Points on a hilly landscape, in no order, each with its height.
From any point a ball takes the steepest step (drop divided by distance) to one of its 5 nearest points. It stops when none of these is lower. Distance is the straight distance between rows; heights are no part of it.
gefe (h 164): [121 158 140 115  95 138 122 113 110 149  98 114  99 164  65  92  78  87
 122 117 136]
vodul (h 408): [154  88  77 131 130  92 106 131 127 164 113 167 107 124 125 170 144 146
 135 114 150]
Zabef (h 207): [132 168 139 117 109 148 124 104 106 139 117 147 106 165  82 106  73  62
 167 116 137]
Risaz (h 217): [113  98 169 102 101 129 109 120 151 188  93  90  89 125  51  72  91 191
 107 156 129]
Dezol (h 181): [126  82 137 109 101 102 105 105 146 159 109  84  91 110  70 100 123 180
 106 133 126]
Lemi (h 639): [108 107 143 119  99 111 121  88 127 134 129  48 106 116  95  83 137 152
  78 117 119]
fuvor (h 178): [119 174 163 139 136 162 119 108 136  69 174 152 150 111 117  95 105  63
 184 131 109]
som (h 123): [111  68 173  88 105 115 116 100 156 157 109  52  95  95  91  82 134 210
 103 140 122]
sison (h 214): [117 182 161 124 128 173 126 107 125  87 154 160 131 139 106 102  85  55
 203 128 114]
sizem (h 346): [129 103 134 119 106 105  99 118 143 194  97 117  85 120  49  93  84 172
 122 136 124]
Befi (h 366): [115 147 150 112  92 140 121 120 113 159  88  97  96 161  58  80  83 112
 104 123 133]
zize (h 544): [153  94  80 119 133  92 111 166 135 178  91 159  89 127 140 185 155 172
 138 107 143]
tiz (h 628): [152  98  79 143 126  89 100 108 124 168 121 171 109 124 109 155 125 127
 143 113 152]
bukav (h 227): [120 146 148 160 158 155 118 120 139  66 174 164 182  98 146 112 127  91
 157 134 123]
vitul (h 202): [111 176 157 127  93 135 127 101 113 116 138  78 121 149  88  84  96  88
 102 114 118]
Nogut (h 224): [140 116 103 149 136 119 125 111 117 105 140 148 150 130 146 156 154 114
 122 124 146]
Pifa (h 190): [133  69 122 106 106  96 107 111 144 154 109  90  90 106  86 120 140 191
 107 120 126]
buna (h 176): [148 113  83 124 135 119 143 162 115 147 104 161 116 151 173 188 171 135
 130 138 150]
Nem (h 225): [145 120 112 155 133 119 111  96 121 109 147 164 142 128 118 141 131  93
 139 126 148]
rure (h 148): [132 106 101 103 135 111 138 143 118 129 104  95 101 131 153 165 189 170
  92 106 135]
vaf (h 145): [136  90 105 123 110  96 107 102 129 143 119 101 100 119  88 125 140 154
 102 118 132]
laz (h 206): [137 153 135 129 106 129 119  95 113 134 121 127 105 154  73 104  88  77
 135 124 139]
muno (h 343): [111 153 135 150 173 161 144 168 150  80 180 136 210 102 209 122 132 138
 127 137 113]
tesa (h 257): [141 127 117 154 137 124 119 102 122  97 151 148 155 126 133 141 143  97
 126 123 141]
Diz (h 189): [126 123 124 132 113  99 102 124 138 218  89 139  79 120  48 102  63 152
 144 127 127]
kuzi (h 160): [130  57 131  83 122 104 117 137 152 146 100  84  86  96 112 145 160 215
 113 106 124]
Poriz (h 240): [146  78  96 117 118  87 101 123 138 166 110 128  90 111  93 144 136 179
 121 112 136]
fuv (h 90): [117 198 157 104 104 167 131 115 107 106 129 122 132 165  94 101  76  58
 165 109 123]
fut (h 139): [115 159 137  93  99 157 118 136 101 174  70 142  96 181  71  98  55  96
 140  95 140]
kadu (h 186): [105 211 173 114  89 152 133 115 111 101 148  72 136 154 106  78  82  85
 106 101 104]
Lun (h 231): [131 145 116 108 138 125 172 168 110 127 110 116 119 158 204 178 188 135
 115 151 129]
Gukis (h 255): [114 183 143  77 110 184 129 120  93 126 106 150 133 188 102 114  56  66
 191  99 128]
tav (h 519): [124 151 115 134 148 131 153 134 120  96 157 102 167 131 205 152 170 142
  91 114 119]
nale (h 414): [114 150 132 156 164 157 146 154 143  77 169 142 204 109 199 136 143 127
 128 141 117]
ruf (h 241): [145 124 101 117 137 125 163 170 116 145 104 156 116 162 184 188 171 128
 133 155 144]
suse (h 156): [122  50 165  69 116 111 122 118 162 150 103  68  93  80 115 123 149 236
 119 118 124]
Novu (h 115): [141 100 104 134 110  97 105  99 126 140 129 116 108 127  83 127 131 126
 107 121 141]
Gote (h 368): [127 139 108 133 141 123 144 127 118  97 144 111 152 136 186 160 176 137
  95 114 130]
tapek (h 359): [133 136 128 158 146 138 124 108 131  79 166 153 171 114 148 136 138  99
 134 130 133]
Gofa (h 492): [140 151 140 142 127 142 120  88 117 122 145 172 114 140  99 115  86  55
 186 126 138]
nidog (h 203): [142 133 105 110 135 119 162 170 113 136 101 127 108 158 188 183 184 136
 118 148 136]
Nafu (h 295): [154  99  77 132 134 104 120 140 120 155 110 172 114 137 145 178 154 139
 134 116 158]
nuzi (h 322): [132 166 139 147 144 128 120 107 135  73 195 102 174 107 174 111 129 124
  95 102 109]
navor (h 211): [127 163 153 151 134 150 117  97 130  77 168 148 150 117 111 105 107  67
 164 132 121]
ral (h 208): [144  94 102 128 111  92 102 103 130 154 119 122  99 120  85 128 129 148
 113 120 137]
nidor (h 291): [120 116 148 115  95 124 114 122 136 181  91  97  84 138  53  80  85 152
 107 136 133]
lufek (h 302): [133 150 135 155 133 129 117  96 127  80 171 131 161 118 133 121 130  91
 123 122 127]
puv (h 356): [125 177 150 147 120 125 118  93 127  85 188  86 151 120 136  96 114 102
  98 102 104]
bopal (h 144): [125  63 178  86 108 107 110 110 165 172 107  84  96  94  81  99 112 229
 123 150 116]
vir (h 321): [127 125 117 142 145 150 181 165 126 117 127 174 170 148 196 180 156 120
 149 174 137]
fibag (h 256): [116 123 155 118 109 122 106 140 148 227  76 138  85 122  48  87  53 188
 136 135 118]
dol (h 157): [112 118 155 112  94 125 113 112 136 166  99  76  86 139  61  72 100 150
  90 138 128]
git (h 503): [152  88  79 130 127  75  96 139 139 188 106 167  98 107 110 169 132 171
 145 101 140]
kuv (h 102): [125 186 158 130 112 149 123 101 123  88 158 125 138 138  98 102  92  63
 154 120 119]
let (h 286): [151  98  94 157 146 120 122 115 118 134 134 201 144 127 147 166 133 102
 156 130 157]
Gusem (h 200): [136  81 116  86 136 113 133 158 133 144  87  89  76 116 143 166 185 198
 106 102 126]
Bok (h 292): [114 154 125 142 157 157 175 168 138  98 155 139 192 132 215 154 155 130
 132 161 117]
Povu (h 316): [140 125 136  83 153 113 165 190 107 155  75  78  53 140 177 159 197 157
 108 136 121]
poka (h 317): [120 136 123 147 151 156 166 159 129  97 143 157 190 131 198 164 154 124
 139 158 127]
tol (h 411): [115 144 148 121  90 130 121 110 118 144 110  86 100 150  66  81  97 112
  96 125 131]
lizir (h 332): [127 144 118 149 134 120 124 103 122  87 164 110 162 117 157 135 153 120
  95 109 126]
Kug (h 183): [140 125 110 132 112  96 102 105 125 186 105 142  85 133  62 106  78 117
 141 120 139]
Suk (h 35): [136 116 134 163 153 148 119  99 125  98 152 198 150 116 127 128 112  76
 180 137 134]
Dovat (h 338): [127 157 137 151 123 118 119  93 125  83 180  94 153 117 139 115 128 106
  97 110 117]
silep (h 151): [146  89  89 114 127  98 121 146 126 145 101 127  95 128 136 172 172 172
 116 108 143]
teba (h 300): [123 145 131 142 118 113 123  87 118  97 171  74 145 120 139 105 138 128
  79  97 112]
kina (h 212): [142  79  99 116 113  91 106 116 137 149 115 110  98 116  96 141 143 167
 110 113 134]
sud (h 136): [122  58 151  86 110 104 112 108 157 152 105  72  93  93  91 108 138 215
 111 125 121]
biso (h 215): [150 126 114 151 126 120 112  87 118 139 140 172 115 133 100 127  99  74
 164 121 148]
Baf (h 388): [147 141 130 105 140 100 174 190 106 151  93 110  73 162 194 176 181 125
 127 168 128]
sonob (h 482): [104 107 133 168 180 178 143 168 143  76 141 195 202  89 161 117 120 109
 176 159 104]
sunab (h 320): [122 138 121 136 147 155 180 171 126 110 135 158 179 143 204 173 158 124
 146 173 127]
Pekot (h 113): [130  91 118 123 106 100 109  98 129 144 117  90 100 118  81 109 132 154
  98 122 131]
bovi (h 290): [131  98 110 154 155 163 166 155 120 125 128 213 178 130 180 173 136 110
 173 161 141]
Vod (h 532): [107 134 151 124  91 116 123  91 121 130 138  50 108 131  92  73 120 131
  71 116 113]
Buz (h 143): [115  86 149 103 100 112 110 100 145 165 107  70  93 114  70  81 120 183
  96 143 124]
nas (h 296): [142 111 100 138 142 141 163 157 118 137 118 192 152 150 184 186 157 116
 152 157 152]
guza (h 125): [128 174 155 150 129 138 117  98 131  77 174 130 151 117 118 102 109  75
 145 122 119]
pid (h 218): [100 155 134 135 167 171 180 205 172 102 174 129 207 110 227 113 123 153
 138 171  97]
vefum (h 275): [135 126 102 126 138 120 139 131 116 107 132 114 137 138 174 163 180 140
  96 117 136]
lel (h 468): [148 111  85 132 137 121 150 168 117 170 100 195 123 150 178 194 156 124
 154 145 161]
meni (h 83): [105 215 163 103  95 168 134 123 107 103 130 101 141 166 100  95  81  67
 142 105 116]
nop (h 140): [145 137 130 153 131 129 114  91 120 109 151 170 132 125 105 124 107  70
 158 130 141]
Vatud (h 562): [128 136 112 139 135 121 136 112 119  95 156  96 156 121 173 142 168 135
  86 105 121]
vune (h 226): [119  98 171 104 102 131 109 125 155 202  91 103  89 120  56  78  80 203
 119 156 122]
mav (h 128): [108  80 188  89 104 129 113 103 159 172  98  59  97 107  82  67 113 209
 104 163 121]
bup (h 205): [112 188 146  78 100 183 131 126  92 115 101 135 138 187  97 110  68  64
 174  96 126]
gilo (h 289): [155 121 110 104 140 104 150 197 120 165  78 135  68 156 173 188 178 150
 131 148 138]
Lav (h 158): [123 189 163 146 131 143 113 108 136  72 189 117 158 114 129  92 103  81
 135 114 108]
Doveb (h 386): [114 153 141 156 168 155 122 147 152  70 188 141 201  95 185 108 133 123
 131 131 111]
tovat (h 177): [139 115 102 142 126 106 117 101 119 110 139 122 133 125 128 147 154 120
 108 116 141]
Toti (h 187): [102 128 131 158 171 174 168 182 147  92 142 168 211 108 190 135 134 127
 159 170 111]
gova (h 382): [136 170 145 133 117 143 122  93 118 109 142 143 123 146  91 111  89  59
 166 123 133]
fekun (h 201): [143 138 124 147 121 115 114  89 119 118 142 141 121 131  94 120 113  82
 136 125 139]
Gado (h 336): [124 149 131 156 140 129 123 105 124  79 173 125 172 116 156 131 145 110
 111 119 128]
Lak (h 448): [106 118 150 163 174 174 118 142 145  64 153 199 176  87 141  98 114  89
 188 147 103]
Latat (h 397): [125 135 130 162 157 155 131 128 133  80 161 167 189 112 164 138 142 105
 142 139 127]
nugiv (h 64): [137 134 124 135 104 110 115  93 119 131 127 113 106 139  72 105 107 100
 114 124 135]
Tus (h 417): [154  99  86 142 128  99 108 109 124 145 126 163 117 127 117 155 136 124
 132 115 153]
laf (h 134): [105 160 131 132 174 170 172 204 174 104 182 124 205 111 235 106 123 160
 131 159  97]
Gosa (h 124): [133 125 123 126 106 109 104 112 131 188 100 127  80 136  52  98  75 127
 128 124 135]
tozo (h 163): [133 124 112 145 127 113 122 103 118  97 151 107 146 126 144 142 157 123
  98 110 129]
bedur (h 358): [137 149 145 147 137 145 117  98 125  88 157 165 138 123 108 118 106  62
 172 128 130]
gizu (h 416): [137 148 142  97 146 102 180 188  98 147  88  79  61 149 197 154 189 132
 113 157 116]
bupa (h 287): [137 132 112 127 137 132 172 170 116 134 117 150 137 160 199 185 174 122
 134 164 139]
Badi (h 284): [127 166 146 157 146 136 115 108 137  70 189 125 176 103 151 110 126  98
 124 119 113]
Gobol (h 111): [128 124 142 166 159 158 120 113 131  77 158 194 174 101 135 120 119  82
 181 145 122]
Gufa (h 498): [130 150 132  99 146 111 177 176 102 137  99  82  86 152 205 161 195 139
 104 140 115]
bosub (h 98): [112 201 165 120 117 167 127 111 125  86 157 132 142 140 103  97  85  58
 183 122 115]
Dob (h 278): [127 107 116 159 161 162 152 146 125 107 137 200 182 123 175 161 138 109
 160 153 137]
sif (h 282): [129  95 122 166 167 164 138 131 125  97 142 214 182 112 158 143 123  96
 181 147 129]
divu (h 298): [132 136 112 141 144 141 157 148 122 105 137 153 172 139 191 171 165 124
 127 146 136]
bim (h 630): [107 136 156 120  91 126 122 103 122 145 114  65 100 142  71  73 105 127
  80 127 124]
Rap (h 38): [129 148 134 119 102 127 118 112 113 157 102 119  94 157  62  92  79  91
 126 120 138]
Sibil (h 159): [119 190 155  99 112 179 131 114 104 112 125 144 129 173  97 110  67  54
 194 109 122]
nup (h 47): [137 122 129 158 149 144 120 103 123  93 153 186 162 116 133 135 125  83
 159 135 140]
Musu (h 116): [122  87 115 110 116 102 117 108 129 128 117  75 104 112 111 126 165 173
  89 105 122]
Deg (h 168): [143  99  89 116 130 106 127 134 121 132 109 126 111 136 143 170 176 155
 107 113 144]
lir (h 105): [133 135 145 155 152 158 119  97 127  94 159 194 143 115 118 114  99  63
 192 136 123]
bera (h 353): [135 158 138 137 110 130 118  90 115 114 142 132 120 140  87 109  97  71
 142 125 137]
Dut (h 306): [124 116 112  95 140 121 152 153 113 131 102  74  95 131 170 159 199 170
  87 101 123]
gefid (h 138): [130  96 103 113 127 109 124 123 122 122 116  89 107 122 142 154 180 165
  88 103 131]
ropeb (h 415): [126  88 155 109 105 101 100 122 156 202  99 114  90 107  55 100  88 205
 125 145 116]
guz (h 331): [121 164 125 126 149 139 176 161 122 107 144 122 164 143 222 166 171 136
 115 154 120]
bosu (h 308): [115 106 143 169 173 172 127 133 137  75 151 210 177  94 144 114 114  85
 192 149 109]
duz (h 383): [151 102  94 139 119  91 104 103 126 158 122 153 103 125  94 137 119 121
 133 117 146]
Pibu (h 301): [132 161 133 111 141 120 188 171 114 125 121 105 123 155 223 169 179 127
 117 166 116]
Pemu (h 447): [138 148 132 101 142 110 176 187 104 140  97  97  78 160 201 170 190 130
 114 160 123]
Tege (h 318): [106 152 131 145 160 165 173 183 149  94 160 144 210 114 214 135 139 141
 139 162 110]
Netof (h 352): [ 87 129 124 159 178 184 161 210 166  88 146 154 217  89 192  99 118 136
 158 166  96]
kul (h 432): [107 159 159 117  87 141 127 110 111 135 113  73 106 154  72  75  94 106
  86 121 121]
futu (h 166): [141 130 110 102 138 115 162 176 112 142  96 117  92 157 185 183 189 141
 114 142 133]
nes (h 460): [124 153 130 153 153 139 131 125 133  76 172 126 184 113 185 137 146 122
 108 122 122]
kib (h 100): [121 186 157 129 108 142 124 101 117 102 151 104 128 145  93  95  97  69
 128 115 119]
soki (h 243): [129  72 167  97 108 104 104 118 166 192 107 105  92 102  67 103  93 222
 130 146 115]
mup (h 88): [114 209 168 120 103 153 127 111 120  86 160 102 140 146 105  92  86  69
 142 111 113]
togum (h 267): [115 176 141 123 155 148 192 182 150 110 167 113 183 134 244 139 143 147
 130 170  97]
siseg (h 355): [125 140 120 147 155 148 152 148 129  93 152 149 187 128 194 157 157 125
 125 145 131]
kilu (h 155): [125 111 133 123  98 108 111  99 128 154 112  93  95 132  62  96 110 135
  99 130 130]
vorel (h 310): [107 134 131 156 168 169 159 175 147  87 155 158 209 107 194 135 139 130
 147 161 117]
pudo (h 259): [117 143 154 158 158 164 114 121 141  66 170 178 168  97 134 105 114  79
 181 140 111]
sabo (h 141): [103 198 166 110  85 154 133 117 105 114 128  79 128 165  90  85  85  87
 103 104 117]
sura (h 339): [113 187 164 134  98 133 128  94 119 106 167  61 129 139 110  74  97  99
  82 103 102]
fek (h 465): [124  96 168 116 108 106 101 130 160 219  97 130  91 102  54 102  67 217
 141 146 114]
sop (h 455): [113 122 139 164 171 168 130 141 140  70 155 184 194  91 158 120 123 100
 166 143 115]
pof (h 169): [138  62 125  98 114  91 106 129 153 172 108 108  86  97  83 141 130 214
 127 112 123]
manid (h 99): [129 114 121 131 105 105 114  94 124 131 129  85 108 125  84 109 134 132
  94 119 130]
keven (h 277): [123 173 153 150 149 138 111 118 147  67 207 118 177  98 162  95 115 107
 122 112 106]
lesev (h 135): [122 108 113 125 115 101 122  95 124 114 136  71 120 118 126 126 161 146
  77 103 121]
Refa (h 237): [135 126  97 121 138 122 148 150 113 124 116 123 129 149 180 177 184 140
 107 130 140]
Bevag (h 197): [133 137 110 102 140 119 161 165 109 130 105  97  99 151 191 174 194 152
 102 127 129]
Bufo (h 253): [120 156 143 141 104 118 119  88 122 107 154  80 126 133 100  95 117 101
  91 112 117]
Posot (h 101): [134 135 122 148 118 108 118  89 118 101 153 107 136 127 116 123 137 106
 102 117 132]
sape (h 209): [151 114 103 145 123 105 108  92 119 136 136 157 119 127 101 135 121  97
 136 123 148]
rekon (h 283): [121 166 147 125  96 131 122  99 113 122 131  93 114 150  77  92  96  89
 108 119 126]
vopem (h 245): [141 147 124 134 114 124 113  94 116 151 122 150 101 146  78 112  81  76
 152 122 141]
ful (h 107): [121  91 125 119 103 102 113 100 134 141 121  74  97 115  86 106 144 162
  91 118 125]
vunu (h 161): [118 169 158 153 147 153 112 115 142  66 180 154 166 101 133  93 113  75
 167 132 113]
tas (h 329): [117 117 165 111 106 131 107 138 151 214  79 123  89 128  50  81  61 191
 124 142 125]
muk (h 266): [128 146 111 119 140 127 167 156 111 116 123 106 131 152 203 170 186 138
 104 133 126]
zug (h 162): [145  93 106  92 140 110 131 176 128 151  85 115  74 129 148 180 181 186
 112 113 132]
nure (h 152): [125 105 109 112 128 112 134 122 119 117 124  78 115 123 155 148 184 162
  80  99 125]
ruto (h 299): [112 107 126 160 167 176 166 171 134  93 132 193 203 110 177 144 132 117
 171 167 117]
Buti (h 254): [115 165 131 136 163 158 166 174 150  96 173 121 197 122 232 131 142 149
 117 148 108]
gezuv (h 370): [121 159 137 151 159 145 127 131 142  72 190 125 197 103 193 119 138 128
 110 119 114]
Dabi (h 137): [141  76 103  99 128 105 121 142 136 146  98 106  86 116 124 163 170 188
 108 101 134]
vakil (h 421): [109 139 138 161 168 163 134 156 150  73 169 160 207  92 181 120 131 118
 145 145 118]
telo (h 118): [143 119 112 136 111 102 108  99 125 162 117 133  93 132  69 112  99 110
 125 120 140]
fasol (h 59): [140 120 109  96 140 115 151 176 116 144  88 101  81 146 173 177 194 160
 109 128 134]
kon (h 450): [103 128 141 166 176 170 128 158 152  66 163 174 205  86 169 103 123 111
 161 145 110]
libu (h 393): [113 130 135 165 167 162 135 143 140  75 157 176 199 102 169 129 133 108
 155 147 120]
Seki (h 312): [136  72 125 109 106  93  98 118 151 176 108 108  89 106  73 120 116 196
 122 127 125]
tuvav (h 347): [ 98 173 168 120  84 146 133 108 112 127 124  58 113 156  85  68  92 105
  78 111 116]
dal (h 311): [123 142 137 160 158 149 124 122 138  71 171 158 191 103 158 128 133 104
 140 132 124]
lar (h 367): [142  80 114 120 111  82  94 122 146 193 108 130  85 102  68 127 105 188
 135 122 122]
pon (h 319): [122 153 129 122 142 136 185 170 121 117 130 128 150 154 217 175 173 124
 130 166 123]
Tuza (h 281): [147 133 112 106 135 107 166 188 112 157  91 135  82 165 188 186 173 130
 134 164 138]
sutu (h 170): [121  82 185  93 105 117 107 116 167 196 102  99  96 107  68  87  89 224
 125 161 119]
Bemar (h 272): [135 116 105 146 147 141 147 134 118 108 136 173 171 134 172 169 154 110
 136 145 146]
kez (h 264): [134 153 140 150 125 130 117  91 124  91 160 138 140 130 107 113 116  75
 139 127 131]
zated (h 394): [148  89  85 130 123  84  99 119 131 164 112 148  98 116 103 149 134 148
 129 111 146]
Bevu (h 420): [134 167 152 134 127 157 122  96 116 106 147 162 122 146  98 109  84  50
 185 126 129]
Nepef (h 165): [111 175 154 110  88 149 128 118 106 133 105  92 111 166  73  88  85  89
 106 114 127]
zafiv (h 294): [125 121 119 152 155 163 166 160 130  98 137 176 189 131 190 164 148 118
 154 163 134]
kugud (h 171): [144  67 110 109 116  84  97 139 149 176 103 125  87 100  91 152 129 206
 130 110 125]
Zilo (h 260): [138 117 110 159 146 137 131 117 120  99 146 173 168 125 155 156 149 104
 139 132 147]
ras (h 121): [130  66 139  73 135 117 132 151 147 141  89  77  74  96 132 150 179 217
 108  99 122]
pamo (h 188): [126 128 137 120  95 122 114 111 123 164 105 103  93 145  57  88  91 120
 107 129 137]
Tuge (h 276): [112 128 157 126 114 115 101 141 149 240  77 143  88 109  50  98  49 189
 149 133 111]
dotug (h 150): [141 107  95 133 123 104 115 108 123 122 131 123 122 129 119 146 154 135
 106 116 140]
Gozaf (h 238): [149 112 109 154 137 119 114  95 116 122 143 179 136 130 124 143 124  90
 150 125 150]
gabad (h 263): [102 153 131 142 175 167 151 193 170  88 183 134 212  97 220 101 118 151
 131 148 103]
Res (h 559): [154  99  70 123 140  91 111 168 131 191  93 184  97 125 148 188 150 160
 149 111 149]
Pufop (h 239): [150 103  84 136 135 117 131 138 117 138 121 174 135 142 160 180 156 126
 132 130 159]
valo (h 418): [149  88  91 132 119  77  92 122 141 195 109 149  90 102  77 140 111 166
 143 110 132]
tul (h 337): [127  83 146 109 104 105 105 115 152 181 103  97  88 111  60  93  99 188
 114 143 123]
guvi (h 133): [121  72 205  75 109 120 114 102 169 171 103  74 105  92  90  82 113 233
 120 164 123]
betat (h 153): [137  59 122  94 121  99 110 141 149 160 100 106  79  98 106 152 149 215
 121 106 122]
duvo (h 198): [148 106  85 118 132 112 135 151 122 141 106 147 110 146 162 182 173 146
 120 125 149]
Vub (h 328): [148  96  83 149 143 120 128 132 118 155 120 204 137 137 161 181 145 114
 156 126 159]
zas (h 464): [105 129 148 166 174 168 120 145 147  63 161 182 193  83 151  97 123  97
 173 146 107]
lugar (h 466): [153  92  68 136 135  86 103 133 126 179 109 184 107 121 134 175 137 141
 146 109 154]
fivik (h 180): [120 135 137 134 102 112 118  92 121 121 139  72 111 130  88  96 122 118
  89 118 121]
soti (h 303): [152 101  83 136 138 116 133 142 117 153 113 189 133 140 165 185 152 125
 145 132 162]
Lam (h 126): [133  78 102 110 117 102 114 123 133 137 110  95  97 116 116 149 164 177
 101 108 129]
vom (h 95): [113 186 155 103  92 155 132 118 103 123 110 108 120 169  81  97  78  74
 129 108 128]
Kuz (h 387): [ 87 135 127 152 174 176 159 206 170  87 160 150 215  89 202 100 119 143
 147 159  97]
kenuv (h 154): [138  99  92 118 124 107 124 131 121 126 115 111 111 131 142 162 176 156
  98 109 141]
vuma (h 167): [123 173 139 100 104 159 124 120  98 151  94 143 104 180  82 108  56  68
 164 102 138]
Betub (h 146): [119  88 111  98 125 110 130 128 127 128 109  67  99 112 141 139 186 181
  87  95 123]
vadi (h 104): [125 131 145 162 158 153 120 114 131  72 163 182 173 103 142 119 123  86
 166 139 123]
vubid (h 94): [133 122 118 140 111 107 113  92 119 118 139 102 118 130  96 118 130 116
  98 121 133]
vive (h 274): [132 133 106 131 142 134 159 152 115 113 123 138 148 150 191 182 176 129
 119 141 140]
nogod (h 484): [152 109  75 124 139 106 139 180 119 185  93 192 104 145 178 196 156 136
 157 135 156]
sebiv (h 373): [152 118  91 114 137 105 141 190 121 179  85 165  83 154 174 194 167 144
 143 142 149]
Bifod (h 210): [145 106  91 138 127 107 114 110 123 121 130 141 124 127 129 157 150 125
 116 119 151]
kir (h 330): [116 146 137 110 105 139 113 141 120 207  66 140  83 151  52  88  51 131
 135 113 136]
mir (h 285): [128  96 121  82 139 120 146 164 127 138  89  76  76 117 154 158 196 187
  98 101 124]
gana (h 70): [106 198 154  84  91 178 132 129  93 113 108 116 141 184  96  98  74  71
 146  93 123]
sen (h 78): [137 105 109  92 141 116 142 168 120 141  91  94  79 136 158 172 193 174
 102 112 130]
fop (h 174): [123 146 116 142 147 132 144 132 124  90 155 122 173 129 193 155 164 132
 107 121 129]
mulif (h 213): [147 124 121  95 148 110 153 193 113 156  75 105  62 149 172 176 187 155
 118 144 127]
foz (h 508): [106 139 153 111  91 137 123 115 123 152  97  79  96 153  62  76  94 123
  90 130 129]
gazav (h 199): [121 127 123 133 112 106 124  89 118 109 149  67 128 118 124 110 150 138
  78 108 118]
tis (h 204): [145 114 104 148 123 109 114  99 118 115 141 144 132 129 114 141 137 108
 119 121 146]
dovef (h 127): [123 149 134 111  98 138 117 125 112 176  86 130  86 160  60  92  68 102
 127 112 138]
keni (h 446): [150 106  96 142 118  88  96 103 130 175 118 157  93 123  81 129 101 121
 144 117 144]
pepom (h 273): [139 104  99 149 148 141 144 139 116 119 131 195 165 136 170 173 147 109
 155 145 152]
Bevo (h 142): [120 184 164 146 135 149 113 110 139  67 188 131 161 108 124  91 106  74
 154 123 111]
Vel (h 297): [123 116 122 161 164 158 143 140 131  88 148 187 190 114 169 150 137 109
 157 147 132]
rodi (h 122): [112 174 150 101  91 160 128 124 101 136  93 110 114 178  75  93  73  82
 123 102 133]
gazi (h 452): [133  82 131 120 106  91  95 121 150 191 104 119  87 107  61 113  95 191
 131 131 122]
Gesat (h 149): [126 164 145 127 102 136 123  99 111 126 126 110 112 154  80 100  91  75
 125 118 131]
fitip (h 268): [151 107  93 150 135 117 117 110 117 127 133 178 140 132 137 159 143 104
 141 124 154]
Ler (h 147): [121 168 142 107  98 150 129 120 104 149  96 125 103 173  70  92  67  83
 132 111 134]
fide (h 351): [134  94 120 129 113  81  96 123 149 211 103 137  86  99  59 122  84 188
 144 124 118]
folod (h 345): [111 145 142 134  99 116 123  84 121 115 148  61 120 131 104  85 123 117
  78 112 113]
kek (h 269): [124 154 145 160 150 145 115 117 138  67 180 143 184 100 157 115 130 100
 137 127 120]
kub (h 305): [122 165 142 148 114 118 125  83 120  96 175  78 140 122 127  97 121 106
  82 102 107]
reve (h 288): [108 132 167 118 114 136 105 151 144 239  66 144  89 120  53  90  43 190
 136 131 120]
Lig (h 131): [147 114 105 140 114 101 106  94 121 144 124 136 105 132  84 124 115 111
 123 119 145]

Two balls start at each pair of points below. Name the first point that both come to, or write never.
Badi, Latat -> bukav
rekon, bim -> never
bera, gova -> mup
tovat, vaf -> vubid
valo, zize -> Dabi

Where does a ball stop that starts at each point below?
Gado -> Suk
dal -> Suk
kon -> nugiv
sison -> gana
kina -> nugiv
